Each row is a point on a landscape with many valleys, with its height.
A ball rolls from a point to the lowest of its 2 nearest points, and stops where none of them is lower. Distance is the straight distance between rows; heights are no part of it.
q10 h=145: [155 150 143 123  33 102 129 179 154 109  75 135  48 154 164  87 156 124
  80 132  79 130 132 120 162]
q922 h=319: [134 139 147 109 131 151  84 121 116 116 146 176 124  89 121 115  85 128
 142 195 128 122  92 132 122]
q464 h=88: [187  94 137 119 140  67  71 122  69 126 123 177 151  87 145 129 136 133
 149 164 131 126  89 113 169]
q302 h=564: [125 116 124 128 204 152 190 135 147 144 126  90 115 128 101 124 177 106
 143  80 161 123 132 122  97]
q533 h=454: [112 108 121 117 129 175  90 170 166 133  99 142  44  97 149 116 153 104
 130 132 137 117 123 128 127]
q611 h=162: [124 117 133 142 124  89 152 133 149 131 120 112 107 122 121 119 132 147
 124 141 129 117 111 118 122]
q59 h=402: [113 147 117 144 107 160 127 111 123 133 127 103 156 155 108 164 109 139
 142 125  99 140 132 123 106]
q56 h=76: [140 143 136 131  18 127 110 167 154 117  94 144  48 151 158 142 144 122
  38 109  40 120 132 116 151]
q326 h=386: [114 154  83 132  93 100 110 173 192  68 105 134  66 142 135  86 121 146
 115 176  93  79 110 152 132]
q967 h=52: [149 111 166 121 147  56 109 109  94 122 128 153 139 102 137  94 126 137
 159 177 155 105  88 120 165]
q516 h=136: [144 150 143 130  72  97 118  48  85 114 162 111 178 152 132 180  90 147
 104 110 116  94 137 104 147]
q388 h=195: [137 128 169 111 157 147  78 140  94 155 149 154 127  94 142  90 131 122
 155 116 163 151 115 145 131]
q226 h=177: [175  97 159 114 143  91 101 140 162 124 103 152 114  87 116 140 116 123
 153 155 153  86 120 126 155]
q890 h=300: [ 89 143 119 138 106 114 142 160 143  74 130  92  60 161 130 104 146 138
  88 122  99 126 162 161 123]
q378 h=517: [143 104 132 116 148 160 119 131 117 183 116 120 142 112 153 136 169  95
 130  62 169 154 142 137 106]
q470 h=466: [137 146 149 124 112 183 144 175 163 122  94 136  85 124 118 114 141 105
 149 114 101 126 165 113 112]
q591 h=341: [ 89 169  96 126 101 181 159 172 111 131 101 121  94 156 150  89 157 125
  88 118  83 195 144 124 116]
q156 h=268: [125 112 121 130 194  82 122 108 122  87 152 167 160 113 112 113 102 133
 181 229 132 100 126 129 151]
q43 h=390: [120 164 129 130  64 179 161 206 138 129  98 145  71 145 158  95 141 104
  89 110  74 176 153 103 140]
q140 h=475: [149 155  97 129 117 206 193 180 125 150  81 120  83 136 148  84 215 105
 102  78 123 154 147 101 122]
q284 h=605: [124  91 108 146 205 126 186 119 184 129 145 118 127 104 101 146 117 142
 135 177 172 117  95 139 136]
q827 h=364: [103 132 137 114  85 135 100 112 121  87 129  99  82 150 129 119 127 140
 111 132  99 118 120 141 143]
q567 h=656: [127  98 126 153 208  93 162 157 146 178 146 158 189  83 129 109 150 124
 152 130 171 187 104 126 122]
q797 h=410: [107 127 120 124  89 178 125 124 121 121 121 101  89 134 144 146 144 127
  71  87  95 137 123 141 136]
q311 h=649: [183  82 147  93 171 114  84 127 154 153 151 149 146 102  74 194  95  89
 159  92 187 109 162 128 125]
q883 h=123: [180  90 162 129 126  85  99  93  70 150 126 135 139  96 142 151 116 139
 139 105 161 120  97 115 164]
q205 h=107: [133 140 136 143  84  62 152 130 150  92 110 119 122 154 117 107 114 169
  89 135 119  98 120 131 139]
q736 h=587: [116 146 155 140 148 157 126 113  63 172 158 135 186 121 123 124 126 124
 161  82 151 173 137 134 102]
q142 h=340: [137 143 140 120 125 173 111 119 111 132 148 158 152 108  92 166  63 136
 121 161 138 117 116 110 123]
q223 h=297: [114 127 137 127 176 129  97 141 130 114 152 189 157  92 117 123  70 124
 176 219 143 130 110 154 117]
q143 h=614: [112 129 140 144 166 104 135 122  85 182 144 149 205 113 144  96 145 109
 200  74 152 189 133 142 125]
q881 h=75: [146  95 140 111 100 128  96  78 110 126 125  98 127 129 117 175  90 123
 126 104 140  86 130 120 142]
q686 h=282: [ 80 153 130 140 161 149 148 138  88 134 164 140 139 118 120  90 131 145
 142 157 137 148 117 149 122]
q492 h=637: [165  86 149 122 204 105  78 136 160 146 163 180 158  86  99 155 111 102
 164 122 193 135 144 134 126]
q571 h=581: [118 125  91 154 193 113 212 146 189 140 129 123 138 141  93 117 156 146
 113 149 154 108 112 123 107]
q499 h=336: [ 74 151 102 153 112 125 123 184 165  67 101 123  65 144 141  81 137 147
 112 172  90 135 135 171 130]
q246 h=155: [120 108 127 154 145 114 142 108 122 158 127 114 171 131 128 121 141 140
 141 127 158 140  98 148 121]
q996 h=73: [166 132 137 118 127 165 105  65 108 175 162 128 161 117 153 192 113 105
 140  36 186 134 128 126 116]
q417 h=622: [130  82 136 134 207 116 117 116 153 138 149 144 141  88 112 138 120 122
 151 173 161 126 135 149 120]
q309 h=112: [193  79 134 104 121 144  78  88 123 196 145 139 141 120 155 198 104  96
 121  35 163 121 126 103 139]
q81 h=212: [118 155 135 128  67 117 122 178 144 116  84 159  78 131 165  59 147 135
 129 149  91 142 137 124 135]
q919 h=257: [133 134  95 153  68 126 125  82 143 128 100  74 150 180 157 186 116 120
 106  61  94 109 149 124 133]
q195 h=191: [140 160 122 118 115  98  65 103 125  38 140 147 115 147 119 134 102 150
 126 213  84  75 137 132 156]
q318 h=220: [ 79 118 113 163 156 151 147  96 107 123 134 108 138 125 129 129 148 152
 102 135 146 135 106 171 125]
q837 h=142: [169  58 125 115 159  68 130 116 162 143 107 119 125 121  94 156 101 113
 148 156 158  70 133  99 146]
q27 h=639: [111 112 148 135 191  95 148 159  84 181 147 176 169  99 148  78 154 125
 159 130 165 180 121 144 115]
q650 h=234: [147 144 172 119  92 141  69 133 110 147 145 175 166  96 146 121 123 122
 145 105 128 151 123 106 117]
q612 h=201: [132 121 139 119  80 142  99 139 157 107  83 132 125 130 131 164 123 119
 105 130  76 135 152 110 130]
q65 h=428: [158 159 140 108  87 223 141 190 156 144  84 153  78 127 151 122 147  82
 108  85  86 158 173  86 117]
q171 h=23: [129 109 155 112 137 178  93  74 106 139 133 128 151 124 125 187 105 115
 150  74 144 109 143 131 110]
q831 h=543: [ 93 148  90 147 195 129 198 129 150 144 132 106 161 133  94  96 159 155
 134 142 137 171 130 132  84]
q621 h=309: [ 81 117 126 132 179  73 150 109 105 112 170 132 170 125 124  82 118 152
 165 204 137 122 114 159 137]
q943 h=483: [136 112 136 106 126 168 113 162 148 158 122 137  84 104 136 127 173  99
 106  92 146 148 120 126 114]
q30 h=366: [ 99 168 137 134 105 170 130 132 133 102 135 124 112 127 105 153  80 136
 132 175  97 126 128 123 106]
q693 h=412: [123 163  86 125  93 191 181 172 128 132  87 109 113 178 162 129 185 100
  81  71  93 176 165 106 129]
q356 h=235: [143 142 129 127 159  96  98 113 108  81 140 157 162 125  94 143  90 147
 136 222 107  80 144 133 144]
q806 h=494: [102 158  73 160 140 157 190 139 118 149 111  93 156 137 111 144 150 141
 112 125 134 148 110 122  94]
q646 h=660: [165  74 132 106 170 132 103 109 137 138 155 150 139 108  79 190  54 106
 136 144 165  86 163 107 132]
q944 h=425: [119 124  99 123  86 140  94 168 179 106  82 127  45 107 137 109 125 118
 108 148 118 101  98 137 133]
q690 h=332: [ 50 147 101 132 182 120 190 156  87 147 169 126 176 108 111  70 152 140
 167 167 132 174 111 136 109]
q213 h=247: [114 131 135 126 144 115 114  57  74 127 161  96 193 145 131 160  97 130
 144 153 124 130 158 148 133]
q518 h=512: [109 148 123 128 149 168 176 177 155 132 109 103 103 133 102  99 175 117
 134  95 137 136 158 100 106]
q422 h=397: [106 173 160 111 120 179 150 108 115 147 138  82 139 162 136 162 153  91
 146  25 118 126 160 121 112]
q966 h=641: [128  84 119 155 221 111 197 120 152 185 140 119 195 113 145 117 159 110
 159  85 184 154 128 139 108]
q19 h=275: [ 92 142 117 139  93 165 144 182 142 111 114 124  91 127 157  87 152 130
 129 168  92 167 117 151 118]
q857 h=53: [167 126 134 113  88  55 108 108 133  95 115 126 112 139 109 139 108 152
 106 160  98  74 112 114 147]
q891 h=129: [101 163 112 152 100  56 175 170 147  88 134 123  95 157 114  59 136 180
  98 151 128 120 107 155 120]
q32 h=158: [163 104 169  98 121 121  86 114  99 145 144 138  89  76 115 122 134 128
 133 120 142 128 110 123 150]
q675 h=97: [134 130 140 101 141  30 103 112  97  59 147 143 128 122 117  81 114 149
 148 201 129 105 108 131 163]
q874 h=550: [134 129 120 138 170 173 114 145 141 181 141 139 180 130 118 146 167 102
 154  70 164 171 148 150  78]
q115 h=140: [131 135 128 126  28 145  85 123 159  93 103 143 104 152 142 168 125 125
  57 102  56 129 132  90 150]
q726 h=102: [155  96 103 127 120  92 143 106 158  98 109 118  99 130  77 160  95 135
 128 167 134  63 131 111 143]
q908 h=308: [ 89 134 139 132 141  92 135  92  78 101 171  96 186 138 149 110 126 159
 147 158 119 137 132 155 140]
q945 h=327: [112 137 125 124  88 171 123  69 138 135 137  69 139 168 164 185 123 115
 140  46 119 117 163 115 126]
q767 h=189: [160 140 108 129  75 119 118  46 120 133 107  91 186 161 141 191  65 125
 123  88 105 111 132 117 117]
q393 h=122: [178  83 125  96  83 131  74  81 124 162 114 113 116 139 156 193 109  96
 100  73 135  90 122  92 129]
q987 h=446: [117 150  95 146  96 164 137 136 117 153 122  96 140 159 141 133 129 144
  87  88 116 164 120 128 110]
q886 h=215: [ 94 145 122 145 112 106 176 174 146 119 120 111  65 167 137  63 180 164
 106 130 125 147 138 153 127]
q860 h=190: [121 154 123 140  95 120 119  51  66  91 158  95 179 184 110 158  75 150
 126 145  96 105 143 140 133]
q301 h=607: [127 107 114 144 178 117 221 144 145 165 141  86 156 133 135 108 172 139
 131  85 182 131 112 118 127]
q188 h=143: [118 171 129 102 126  84 103  96  98  49 156 141 111 160 127  78 105 167
 131 220  92  98  94 142 156]

For each start below, name the point where the ball stops.
q621: q967
q966: q591
q922: q967
q311: q967

Call two points neighbours if one is among the 2 nearest of the other. Go from one point of each pair to the other, from neighbour to neighbour, staying as low as possible. Name the highest point that can't be avoided.
q246 and q857: q611
q56 and q857: q499
q967 and q171: q422
q967 and q516: q621
